Each row is a point on a landscape with many valleys, with its height.
From any point a ball rolls to the lowest of the 2 points nearest to it. It stops when none of these is lower. Distance is the straight distance between rows; heights are no part of it.
Q936 height 35.8: .20	.11	.12	.24	-.33	-.11	-.26	.08	-.07	-.09	-.08	-.07	-.02	-.25	-.21	.37	-.20	.10	-.38	.12	.04	.10
Q366 height 31.2: .15	-.19	.12	.01	-.09	-.17	-.13	-.03	.00	.08	.07	.08	-.10	-.14	.08	.01	-.14	.15	.12	.17	-.15	.26
Q234 height 36.6: .21	.13	.00	.16	.15	-.05	.10	-.08	-.08	-.05	-.07	-.08	.11	.52	.28	.12	.00	.08	.06	.26	.05	.15
Q570 height 31.5: .22	-.25	.03	-.24	.38	-.23	.28	.15	.16	-.27	-.22	.26	-.02	.33	.18	-.16	-.11	-.26	.21	.13	.08	.09
Q484 height 8.0: .08	.04	.15	-.33	.44	-.18	.12	.05	.17	-.08	-.04	.16	.02	.35	-.06	-.17	-.06	-.25	.26	-.03	.07	-.20
Q35 height 45.1: .01	-.26	-.07	-.17	.22	.16	.07	.02	.07	-.18	-.08	.31	-.02	-.11	.02	.16	-.10	.03	.08	-.26	.01	.06
Q646 height 23.4: -.12	.05	.02	-.03	.27	.04	-.04	-.12	-.10	.11	.29	-.24	-.03	.38	-.02	.08	-.26	.37	.02	-.06	-.01	.24
Q798 height 90.0: .00	.02	.16	-.08	.07	.03	-.26	.00	.09	.18	-.02	.03	.10	-.33	-.21	-.09	-.08	-.06	.05	-.43	-.14	-.13
Q961 height 63.4: -.08	.30	-.15	.29	-.31	.10	-.19	-.17	-.11	.18	.01	-.29	.12	-.01	-.06	.07	.10	.08	.02	.13	-.01	.00
Q684 height 49.4: -.36	.06	.03	-.04	-.46	.00	-.11	.01	-.05	.04	.07	-.10	-.22	-.42	-.40	-.08	.09	.02	-.21	-.03	-.05	-.10
Q757 height 85.2: .50	-.22	.03	.18	.02	-.07	-.19	.19	-.19	-.05	-.23	.27	.21	-.09	.30	-.12	-.14	-.14	-.07	.07	-.17	.04
Q843 height 50.3: -.18	.14	-.09	.23	-.35	.04	.00	-.02	-.18	-.02	.09	-.26	-.11	.03	.08	.24	.14	.13	-.32	.38	.02	.06
Q68 height 25.7: .12	-.19	.08	.07	.15	.02	-.13	.01	-.19	-.03	.10	.02	-.08	.11	.20	.05	-.21	.13	-.03	.11	-.12	.26
Q272 height 28.5: -.08	.11	.07	-.25	.20	-.06	.47	-.01	.20	-.11	.11	.07	.01	.34	-.17	.33	-.14	.35	-.04	.00	.10	-.01
Q405 height 53.1: -.19	.00	-.08	.03	-.50	-.08	.00	.01	-.07	.14	.06	-.09	-.29	-.21	.03	-.21	.17	.04	-.12	.39	-.10	.00
Q17 height 82.2: -.22	-.03	-.27	.05	-.19	.32	.13	.03	-.02	-.24	-.05	-.01	.00	-.21	-.04	.28	.33	-.12	-.25	-.21	.26	-.14
Q806 height 25.8: -.20	.27	-.15	.07	.12	.01	.09	-.18	-.13	.10	.21	-.36	.02	.44	.05	.07	.13	.08	.16	.13	.03	.00
Q133 height 28.6: .23	-.21	-.10	.01	.05	-.16	-.11	.07	.03	.10	.01	.11	-.03	-.08	.32	-.55	.10	-.54	.21	.29	.07	.05
Q951 height 51.5: .22	-.03	-.03	.09	.15	-.02	.17	.06	-.08	-.20	-.21	.15	.13	.28	.20	.24	.03	.07	-.11	.13	.02	.01
Q971 height 83.0: .37	-.20	.03	.27	-.03	.03	-.19	.21	-.37	-.15	-.17	.08	.13	.05	.35	-.02	-.12	-.10	-.23	.16	-.12	.10
Q256 height 91.3: -.29	.04	-.02	-.09	-.10	.16	-.01	.01	-.06	-.03	.05	-.11	-.05	-.23	-.23	-.15	.22	-.12	-.08	-.21	-.03	-.35
Q899 height 90.7: -.20	-.03	-.02	.00	-.04	.19	-.12	-.14	.00	.13	-.03	-.06	.08	-.23	-.16	-.16	.13	-.06	.17	-.36	-.02	-.15
Q716 height 35.9: -.18	-.13	.00	-.19	-.11	-.13	-.02	-.05	.04	.17	.13	-.08	-.16	-.19	-.02	-.58	.21	-.31	.23	.07	-.04	-.18
Q913 height 22.1: -.19	.17	.10	-.12	-.18	-.17	.01	-.17	.34	.28	-.06	-.07	-.04	-.24	-.33	-.05	.00	.09	.32	-.17	-.09	.01
Q693 height 20.9: .11	.21	.20	-.21	.43	-.06	.11	.03	.12	-.04	.06	.07	.17	.42	-.10	-.11	-.19	-.05	.11	-.26	.01	-.24
Q849 height 25.9: -.21	.25	.25	-.09	-.15	-.11	-.10	-.05	.18	.29	-.03	-.13	-.06	-.23	-.42	.03	-.23	.24	.05	-.20	-.11	.06
Q952 height 55.7: -.21	-.05	-.27	.18	-.36	.12	-.04	-.12	-.10	.18	.13	-.19	-.11	-.10	.13	-.25	.26	.00	.03	.22	-.04	.01
Q219 height 89.2: -.09	.18	-.01	.05	-.26	.13	-.02	.17	-.18	-.20	-.03	-.05	-.01	-.11	-.13	.16	.23	-.18	-.46	.05	.04	-.42
Q626 height 33.0: .05	-.09	.00	-.08	.02	-.09	-.18	.03	.03	.14	.10	.02	-.04	-.09	.15	-.67	.13	-.50	.20	.07	.01	-.14
Q513 height 18.0: .06	-.18	.02	-.01	.34	-.04	.02	.00	-.22	-.13	.11	-.02	-.07	.34	.28	-.09	-.14	-.01	.11	.14	-.04	.15
Q943 height 47.5: -.08	-.24	.02	-.18	.28	.14	.00	-.06	.13	.03	.10	.09	-.07	-.09	-.04	.02	-.11	.11	.25	-.39	.01	.16
Q687 height 86.7: .55	-.22	-.01	.08	.20	-.15	-.13	.14	-.04	-.04	-.32	.28	.26	-.03	.25	-.14	-.12	-.23	.17	-.11	-.09	.03
Q211 height 92.2: -.22	.15	.08	-.08	.14	.12	-.02	-.02	-.18	-.07	.09	-.19	.03	.09	-.21	-.04	.13	-.06	-.01	-.21	-.05	-.39
Q130 height 76.6: -.25	.11	-.06	-.10	.19	.27	.25	.03	-.03	-.18	.13	-.13	-.01	.16	-.17	.37	.07	.17	-.16	-.23	.24	-.09
Q352 height 38.6: .08	.23	-.04	.10	.26	-.04	.10	-.20	-.01	.05	.12	-.24	.13	.55	.15	.07	-.02	.12	.18	.16	.09	.07
Q831 height 5.3: -.03	.03	.02	-.24	.28	-.09	.24	-.14	.31	-.02	.02	.05	-.01	.26	-.02	-.12	.04	-.13	.34	-.05	.11	-.04
Q743 height 37.3: .14	.10	.14	.03	.19	-.05	.12	-.06	.05	.04	.22	-.05	.07	.42	.02	.23	-.36	.41	-.06	.03	-.02	.24
Q620 height 92.3: -.06	.18	.07	.10	.02	.11	-.14	.07	-.28	-.16	.04	-.13	.04	.03	-.11	.10	.05	-.05	-.29	.01	-.06	-.30
Q736 height 36.8: .22	-.22	-.04	-.27	.31	-.21	.28	.17	.22	-.25	-.33	.44	.09	.12	.11	.00	-.03	-.19	.19	-.01	-.02	-.08
Q23 height 47.7: -.20	.04	.08	.05	-.27	.05	-.22	.03	.03	.05	.07	-.09	-.19	-.43	-.39	.13	-.16	.12	-.19	-.15	.05	.14
Q777 height 58.4: -.16	.35	-.09	.22	-.44	-.03	-.06	-.12	-.10	.11	-.05	-.29	.01	.00	-.12	.19	.21	.06	-.14	.33	.01	-.05
Q447 height 70.3: .11	-.02	-.05	.12	-.14	-.03	.18	.29	-.15	-.24	-.30	.22	.09	.06	.44	-.12	.29	-.21	-.37	.33	-.01	-.28
Q143 height 79.8: -.19	-.03	-.10	-.06	.02	.23	.16	-.02	-.03	-.15	.00	-.01	-.03	-.08	-.06	.22	.16	.07	-.09	-.12	.16	-.11
Q835 height 34.8: .24	-.07	.20	.05	-.04	-.17	-.21	-.02	.13	.15	-.03	.07	.05	-.25	-.08	.16	-.27	.17	.11	-.08	-.14	.28
Q374 height 43.0: -.37	-.18	-.19	-.09	-.25	.15	.17	-.19	.17	.04	.04	-.04	-.15	-.30	-.10	.04	.29	.07	.10	-.15	.11	.12
Q885 height 30.1: .08	.13	.27	-.06	-.07	-.19	-.14	-.02	.13	.16	-.03	.01	.01	-.22	-.33	.17	-.29	.26	-.05	-.10	-.11	.06
Q222 height 62.3: .05	-.07	-.09	.12	.05	.06	.28	.26	-.13	-.35	-.36	.23	.08	.08	.34	.20	.14	-.07	-.30	.17	.04	-.09
Q72 height 34.0: .12	.26	.19	-.20	.33	-.05	.20	.07	.10	-.07	.08	.10	.18	.38	-.21	.10	-.23	.19	-.11	-.23	-.07	-.26
Q609 height 38.3: .01	-.06	-.12	.29	-.42	.02	-.03	.05	-.14	-.04	-.02	-.09	-.15	-.14	.15	.21	.08	.09	-.38	.42	.11	.27
Q697 height 88.1: .29	-.05	.08	-.09	.25	-.09	-.15	.13	-.05	-.05	-.13	.24	.21	-.04	.08	-.18	-.08	-.24	.12	-.18	-.14	-.17
Q641 height 57.8: .07	.23	-.06	.20	.01	.13	-.16	-.25	.02	.19	.00	-.21	.20	.14	.01	.16	.00	.13	.16	-.05	.06	.08
Q275 height 9.2: -.27	.29	-.07	.08	.15	.07	-.04	-.16	-.10	.30	.22	-.45	.01	.36	-.13	.08	-.12	.31	.10	-.05	-.02	.16
Q911 height 57.7: .13	.37	.18	-.02	.17	.08	.04	.04	.13	.00	.04	.06	.30	.20	-.30	.33	-.32	.30	-.23	-.30	.05	-.11
Q116 height 40.6: -.22	-.16	-.21	-.07	-.34	.03	.19	-.12	.20	.08	-.03	.08	-.08	-.33	-.02	-.17	.41	-.09	.15	-.03	.09	-.07
Q754 height 14.5: .02	-.13	-.06	-.12	-.14	-.20	-.05	-.19	.30	.25	.06	.02	-.06	-.24	.04	-.19	.10	-.12	.48	.04	-.03	.28
Q364 height 17.0: -.15	.04	.00	-.26	.18	.01	.37	-.08	.20	-.09	.05	.04	-.06	.22	-.12	.19	.06	.16	.18	-.03	.10	-.02
Q472 height 75.6: .14	-.09	-.14	.29	-.25	.12	.00	.29	-.21	-.10	-.08	.11	-.03	.00	.49	-.20	.23	-.17	-.49	.37	-.03	-.17
Q940 height 23.2: .31	-.29	-.04	.08	.02	-.22	-.16	.02	.02	.13	-.01	.15	-.07	-.16	.30	-.38	-.07	-.24	.27	.18	-.08	.25
Q854 height 18.9: .17	-.29	-.02	-.13	.14	-.17	-.05	-.11	.21	.11	.06	.11	-.18	-.13	.16	-.26	-.04	-.17	.38	.07	-.01	.29
Q738 height 44.6: -.03	.04	.12	.11	-.23	-.06	-.21	.01	.03	-.05	.04	-.12	-.16	-.24	-.28	.36	-.27	.24	-.25	.06	.04	.30
Q921 height 50.8: -.35	.03	-.04	.04	-.45	-.03	-.07	.07	-.16	.01	.17	-.16	-.35	-.27	-.27	-.06	-.02	.08	-.31	.26	-.09	-.02
Q606 height 79.9: .19	-.15	-.09	.31	-.13	.18	-.17	.23	-.39	-.12	.00	.09	.02	-.05	.33	-.05	.03	-.11	-.39	.21	-.04	-.04
Q368 height 38.0: -.24	-.09	-.13	-.18	-.27	-.04	.17	-.14	.16	.12	.07	-.02	-.13	-.21	-.03	-.44	.43	-.27	.21	.03	.03	-.18
Q33 height 71.6: -.18	.29	.07	-.11	.16	.16	.12	-.06	.11	.01	.14	-.10	.12	.12	-.31	.29	-.09	.23	-.10	-.36	.10	-.18
Q351 height 53.0: -.01	.13	.00	.12	.20	.12	-.19	-.22	.02	.25	.08	-.22	.14	.17	.06	-.09	-.08	.07	.31	-.24	.03	.12
Q765 height 41.8: .09	-.33	-.05	-.27	.21	.01	.20	.29	.01	-.29	-.24	.44	-.03	-.14	.11	.11	-.07	-.10	.01	-.12	-.07	-.05
Q228 height 26.0: .16	-.27	.00	-.13	.42	-.12	.16	.09	-.05	-.25	-.08	.15	-.07	.44	.26	-.19	-.19	-.17	.11	.19	.06	.21
Q643 height 89.1: .15	-.08	.19	-.01	.19	-.03	-.29	.08	-.17	.02	-.03	.08	.09	-.19	-.06	-.16	-.17	-.09	-.02	-.23	-.21	-.16
Q509 height 85.4: -.09	.04	-.19	.17	-.32	.26	.07	.14	-.05	-.14	-.10	.08	.04	-.20	.07	.11	.35	-.16	-.36	.00	.17	-.26
Q864 height 49.6: -.10	-.09	.05	-.08	.40	.16	-.09	-.12	.07	.14	.17	-.07	.05	.12	.00	-.10	-.19	.14	.31	-.40	.06	.13
Q96 height 17.7: .21	.08	.01	.28	-.43	-.06	-.18	.03	.02	-.04	-.10	.03	.02	-.26	.04	.31	-.01	.02	-.30	.27	.04	.19
Q699 height 18.6: -.05	-.02	-.01	-.10	-.09	-.07	.03	-.20	.29	.20	-.04	.03	-.06	-.22	-.11	.00	.08	.05	.35	-.10	-.03	.13

For each start below, name the point where the ball stops.
Q961 | Q513
Q211 | Q234
Q697 | Q234
Q472 | Q234
Q368 | Q754
Q219 | Q831

Call two points neighbours if one is among the 2 nearest of the other. Go from one point of each pair to the other, from neighbour to neighbour, staying as low as possible. Name the highest point that can't be avoided.
Q275 / Q234 | Q352
Q754 / Q513 | Q835
Q513 / Q96 | Q961
